Each row is a point on a landscape with many valleys, with its height.
A ball rolls from a point to the lowest of its 2 nearest points, and stops where none of them is lower. Distance is the straight distance between rows; heights are no part of it.
K629 height 537: [ 13  27   3  18  17  59   7  69 -30 -18   9   6  52 -14  -6  13  16  47
 -37 -13]
K831 height 569: [ 20 -13 -32  37 -14  38  23 104 -71  18   5 -12  45 -50 -13   6  34  45
   7 -35]
K39 height 423: [ -3 -19 -67  14 -69  46  58  15  21  32  -6 -21   7 -19 -62 -43 -14  29
 -22 -60]
K892 height 114: [-41  16 -24   1 -13  26  33 -16  -6  30  48  -9  22 -36 -56  26  61  28
   7  21]
K594 height 243: [-21  -6 -52   9 -55  56 -17  -1 -29 -33 -27   6 -30   7  34 -23  11 -16
  16  17]
K480 height 410: [ 19  14  45   2  68  -4 -88 -28 -21 -22  11  -7  -9  12   6  -1  29 -39
  69  24]
K895 height 371: [ 46   8   7  44  50  -3 -12 -64 -21 -26  37 -46 -44 -18  14  -7   0  45
   6 -46]
K293 height 791: [ 25  27  44   5  26   0  35   2  20 -19 -20   2 -24  30  26   0 -31   9
 -37 -25]
K5 height 811: [ 41  21   4   7  -2  16  33   1 -16  12 -45   9 -34  53  15  11 -58  40
 -23 -42]
K894 height 168: [ 15 -48  -2  19 -13   1 -33  25  -9 -56  25 -15 -22 -37  61   3  11  -9
   4  25]
K688 height 612: [ 11   5  51  -7  16   2 -40  39  33  -5 -29 -10  30  19   5 -10  16  10
  18  87]
K712 height 347: [-38 -14 -41  15  -6  21  57  60  -7  -6  33   4  24 -37  -2   0   9  23
 -53   1]
K469 height 356: [ 31 -18  19  22  41  -5 -45   6 -23 -47   2   3 -31   0  52   4 -11 -85
  83  13]
K134 height 441: [-26  12  24  -4   8 -17 -20 -34 -24   7   6 -61 -45 -19  -7 -18   8  67
 -31  -2]
K42 height 517: [ -6 -18   3 -21  35 -16  10  25  13  33 -30   0  62 -15   5  32 -15 -13
  56  40]
K321 height 446: [ 41 -12  15  41  -1 -15   8 -40 -42  29  16   1 -35  31 -21  31 -62  41
 -29  -6]
K83 height 119: [-12  57   8 -11  11  25   5 -18 -24  62 -12  -2  13   1 -61  30  33  70
  -5 -24]
K141 height 290: [-21 -11 -76  19 -60  36   0 -51 -20  -5  14   3 -23  -2 -17 -18  24 -11
  39   7]
K932 height 640: [ 24  14  65 -15  21 -35 -10  61  65  -3 -39  -7  27  16  37 -24  -9   3
 -17  43]
K812 height 274: [  6  12  -6   6  15 -22  14 -83  37 -18  20 -25   7 -30  -4 -29  31 -20
  32  -6]
K828 height 293: [ 15 -29   9 -12   9   8 -45  30 -28  -6  11  14  34  -8  11  55 -10   2
   2   3]
K876 height 499: [-20  15 -65   5 -39  49  66  16  56  23  -6   2  48   8 -49 -28  13   4
   9  11]
K385 height 23: [-31 -31  19  -8 -30 -39   4  -3  27   3  19  17 -29   5 -38 -10 -17 -12
 -58  11]
K174 height 830: [ 15  13 -11  10 -37  31   5  36 -32  29 -36  21 -20  58 -17 -13 -50  43
 -45 -12]
K879 height 535: [-26   2  29 -14  44 -27   2  26   3   6 -14 -31  16 -33  24  24   6  12
  19  32]
K231 height 472: [-32  27 -32  -1 -19  42  44   6  58  -3 -33   1   9  31   0 -40   5 -15
  22  37]
K283 height 245: [ -8 -33 -28  24   1   4  35  74  -4 -22  16  37  -7  28  66  -4 -44 -15
 -61  18]
K914 height 890: [ 53 -16  10  24 -20   0  17   0  57 -17  11 -26  -1 -13  -8 -31 -20  45
 -69 -24]
K387 height 342: [ -5 -18 -47 -18 -42   1 -37 -51 -24  31   8  24   5  25 -32  14  22  -2
  33  11]
K71 height 714: [ 43  32  29 -41  13 -27   4 -57  38   1 -26   2  12  -6 -10 -10 -19   8
 -11 -74]
K403 height 682: [ 26   8  16 -21 -17 -14   0 -57  42  11 -20  15 -21  41 -30 -20 -30 -18
 -26 -34]
K570 height 392: [ -2 -16 -74  14 -64  31  48   1 -16  15  14  -9  31 -45 -31  -8  22  27
   0 -34]
K886 height 388: [-74  18   9 -21  48 -31  10 -25 -42  39  13 -11  -1 -28 -21  44  37 -11
  52  40]
K631 height 189: [-74   0 -36 -12 -12  23  23  43 -25  -9 -11  27  -4  13  16  14   0 -22
  -1  34]
K165 height 483: [ 32  17 -48   8 -45  63  -1   2 -11 -13 -35 -11   1   1   8 -35  -6  32
  14 -40]
K649 height 249: [  3  22  17 -29  19   7 -43   4 -40  31   7  38  35  13 -29  64  19  13
   3 -18]
K146 height 440: [ -8   3 -39 -20 -38  34   2 -42  34  -3 -44  13  19  26  13 -32  14 -40
  54  14]
K672 height 588: [  9  13   5  11   5  33  -3  56  23   4 -22   1  59  22   0  -2  17  21
   3  41]
K778 height 217: [-12  -1 -31  23   8  12  29 -56 -18  -9  29 -40  -5 -52  -6  -8  32  12
  54  20]
K913 height 552: [ 20  28 -29  38  -8  65  44  74 -27  10   9   3  64 -20 -44 -19  48  49
 -16 -38]
K890 height 448: [-52 -18 -42 -40 -27 -11  18  14 -30  49 -18  20   4   1 -16  35 -29   9
 -29 -16]
K225 height 181: [  9 -35  15  24  -2 -17 -20  65  -5 -29   9  21 -19  30  53  14 -16 -23
 -33  51]
K865 height 500: [-55 -14 -43 -26 -55  11  11 -27  -6  40  11  32 -19  25 -60  15  -1 -12
 -21 -34]
K23 height 672: [ 20   7   9 -27  12 -21  20  50  55  19 -52  21  46  27  26 -27 -42  -5
 -25  23]
K254 height 292: [  9 -18  29   7  24 -17 -56   6 -37  -8  -7  33 -16  27  18  39 -23 -70
  60  30]
K247 height 846: [ 11 -15  -5   0 -49  27 -37  79 -19  -4 -32   8 -14  33   2 -32 -29  44
 -68  -5]
K111 height 282: [-56 -10  25  -7  46 -81 -12 -48 -45  33  28 -35 -35 -20 -13  13   8   5
  27  40]
K575 height 562: [  1   4   6 -16  12   9  -4  83   9  10  -9   9  65 -14  14  -5  -8  40
 -53  12]
K977 height 528: [-50  39  35 -17  20 -36  33  16  22  28  -7  49  28  28 -24  20  14 -46
  -3  16]
K116 height 533: [-52   9  -9 -49 -29   7 -13 -10  35  30  11  37  19  23 -62  12  18 -10
 -35  -7]
K940 height 120: [-29 -19   5 -10 -46 -37   3 -29  16 -23  39  44 -16   5 -18   4  15 -72
 -33  -2]
K202 height 861: [ 37   4  16   7 -10  23 -43  89  -3  -4 -34 -28  -1   8  41 -24 -14  71
 -43   4]
K365 height 353: [ 43 -42   2   4  35  12 -76  13 -22  -4   0 -10  27 -27  -3  49 -49   0
  48 -18]
K681 height 407: [ 63   5  24  42  10  -2   5 -54 -11 -15  12 -19 -50  24  14  -5 -43  40
 -27 -28]
K713 height 455: [ 17  -6 -54  -4 -77  45   4   0 -15  17 -11   8  -1  26 -44 -32 -11  14
 -16 -49]
K960 height 397: [-17  -3 -34  -6 -20  -2 -28 -70  12  20 -14  -3 -15  34  -9 -32  12 -16
  72  35]
K261 height 413: [ 26 -46  45   6  62 -29 -84  31  -1  -8 -12 -22 -16 -26  19  38 -58 -16
  39   3]
K327 height 123: [-33  -7 -38  27 -41  41  24  11 -13  -1  24  37   0  32 -15  16  12   5
 -11  41]
K921 height 504: [ 44   4 -25  52 -19  73  17  10 -19 -42  -2 -30  -3 -21  27 -26  22  34
   7 -18]
K476 height 876: [ 63 -19  10   2 -31   1 -37  37  26  -4  -8 -39  -2 -22  18 -32 -10  71
 -68 -27]
K577 height 520: [ 51  30  -2  31 -12  83 -10  71 -34 -32 -11 -18  30 -31  11 -29  39  49
  -5 -26]
K558 height 102: [ -3 -23   5  -1 -25 -21 -21  14   2  -8 -10  38   0  41  26   1  -6 -53
   0  36]
K776 height 198: [-20 -39 -26 -15 -21 -11 -45   6 -43  10 -18  43   4  36  10  48 -18 -37
  32  34]
K885 height 105: [ 33 -19  15   3  -9   9 -26  18  15 -65  33  14  10 -16  43  11  16 -19
 -33 -14]
K452 height 571: [-76  37   4 -65  -3   0  26  31  28  29 -17  58  10  41 -43  12   5 -55
 -34 -17]
K163 height 382: [-13 -19   7  19  37 -36 -24 -47 -62  17  23 -54 -47 -21  -5   9 -14  47
  16   5]
K604 height 768: [ 47  12  51  -2   9 -30   0  -2  48 -31 -15  -2 -52   7  60 -28 -13 -33
 -36 -48]
K156 height 162: [-10   0  11  -6   5   4  23  16  12 -32  31  35  24   0   3  14  17 -23
 -47 -17]
K694 height 185: [  5  48  15 -31  33   2 -34 -53 -35  62  19  15   3  25 -52  50  23  48
  20 -24]
K233 height 390: [-43 -36 -49 -30 -32  -9  29  55 -16  13   0   6  27 -39  -4   1 -16  16
 -52 -35]
K589 height 495: [-45 -18  25  -9 -15 -42   5   2  23  19   9 -64 -59 -31 -33 -16 -20  54
 -63   3]
K537 height 412: [ 30   3  49 -15  48 -42 -82 -10 -15 -49  12   6   4  -7  33  -9   9 -96
  84  -3]
K506 height 757: [ 38   4 -11  -8  19  18  17 -34  36 -24 -25  -2  26 -16  53  -8  -7 -35
  61 -17]
K453 height 301: [ -6 -14 -20  24  27   5  58  69  -6 -20  22   9  25 -24  56  18 -16  -5
 -22   4]
K131 height 708: [ 32  -4 -11   1  18 -33  71  22  51  20 -38  -4  28   7  49 -16 -56 -26
  16   9]
K84 height 734: [ 51  -4 -21  -2   4  17  38  -3  39   3 -66 -12  36   4  37 -19 -40  15
  32  -1]
K8 height 262: [  8   5  12   8 -18 -20  33 -15  55 -63  24 -13 -40 -28  42 -50  27 -72
 -15 -29]
K36 height 153: [-52 -17  26 -10  -6 -69  -8 -31 -10   9  20  -7 -41  -9  -8  -4  -4  -9
 -14  33]
K391 height 611: [-23   8  18 -40 -25   7 -37 -37  13  21 -45 -25 -66  31 -36 -33 -30  29
 -35 -33]
K114 height 362: [ 34  19  46  10  30 -29 -59 -60  -3 -43  27   1 -35  11   9 -30  29 -34
  14  14]
K625 height 235: [  3 -25  23  32  36 -15 -39 -15 -19 -46  27 -48 -43 -19  49 -16  23 -13
  43  32]
K798 height 169: [-14  19 -11  26  46  34  26 -26 -30   6  36 -31  26 -50 -26  38  49  27
  45   7]
K606 height 648: [-21  30   1 -37 -23  19 -11 -62  19  36 -17   5 -52  55 -73 -11 -17  -1
 -20 -56]
K888 height 467: [-55  14  34 -10  31 -52  45   9 -11  37  -6  11   6  10 -17  29  20 -33
  39  69]
K332 height 361: [ 29 -13 -41  38 -36  29  19 -36   2  -1  38  11  33 -14 -32   3  23  11
   3 -10]
K622 height 475: [ 12 -33  48 -11  68 -62 -37  40   8   4 -12 -34  29 -57  22  39 -27 -17
  43  25]
K675 height 313: [ 29  19  33  36  22 -21   3 -48  32 -56  31 -27 -57 -14  43 -41  28 -33
  13 -11]
K678 height 335: [ 34  14  42  30  47 -10 -18 -51  -1 -10  27 -31  -2 -21 -15   3   9  41
  15   9]
K266 height 461: [ -9  13  -7 -16  -1 -14 -11 -17   4  53 -34   6  33  29 -16  18  -4   6
  60  50]
K65 height 555: [-40  -3  46 -31  -5 -57  -6 -30  36  21 -30 -36 -70   7 -26 -34 -31  17
 -42  -1]
K839 height 197: [-11  -4  15   5 -19 -41  36 -13  -1 -40  32  23 -52 -15  28 -11   9 -70
 -29 -22]
K718 height 289: [ 21   1  41  31  84 -38 -41 -49 -19 -37  59 -53 -28 -33   5  -2  28  -2
  43  17]
K396 height 186: [ -6 -23 -15  30 -18  27   1  -9 -20  -7  -6  -7 -10   4  15  14  -6   3
  29  44]
K381 height 281: [-65  13 -13 -28 -12 -25  38  13  -4  -5 -37  19 -30   9  32  -6  -1 -69
  19  13]
K490 height 199: [  0 -10 -10 -31 -17 -28  21 -21  11  10  11  78  25  26  -6  25   1 -74
 -13 -24]
K736 height 745: [ 52  25  52 -28  31 -43 -22 -41  43 -38 -12 -27 -22 -21  38 -35   2   5
 -29 -57]
K652 height 44: [-60  54  -8 -26  22  23  33 -13 -15  32   2 -10   8 -32 -32  31  49  32
  -2 -12]
K922 height 215: [-12   4 -18  -7   7  -6  42  28  -4  13  38  74  60  14  -4  35   3 -39
 -20  -2]
K182 height 326: [ 28   7 -17   6   9   7  20 -78   4   2  39  17  37 -12 -33  22  25 -10
  38 -18]

Where does a ball stop that starts at each point below?
K681 -> K885
K606 -> K385
K913 -> K652
K42 -> K327
K202 -> K385
K116 -> K558
K932 -> K652
K879 -> K652

Call two points neighbours if one is among the 2 nearest of the other. Go from one point of each pair to the other, from neighbour to neighbour, staying as low as possible. Name the highest point that can't be avoided.
K385 and K327 -> K537
K327 and K558 -> K381
K385 and K885 -> K922

For each start below, name every point that the ball comes to, in order.
K23 -> K932 > K688 > K672 > K575 > K629 > K577 > K921 > K165 > K713 > K39 > K570 > K332 > K182 > K812 > K778 > K798 > K892 > K652
K231 -> K146 > K960 > K387 > K141 > K594 > K396 > K327
K831 -> K629 > K577 > K921 > K165 > K713 > K39 > K570 > K332 > K182 > K812 > K778 > K798 > K892 > K652
K321 -> K681 > K895 > K678 > K718 > K625 > K894 > K885
K71 -> K403 > K606 > K391 > K65 > K589 > K134 > K163 > K111 > K36 > K385
K476 -> K202 > K247 > K174 > K5 > K293 > K604 > K736 > K71 > K403 > K606 > K391 > K65 > K589 > K134 > K163 > K111 > K36 > K385
K452 -> K977 > K888 > K886 > K111 > K36 > K385
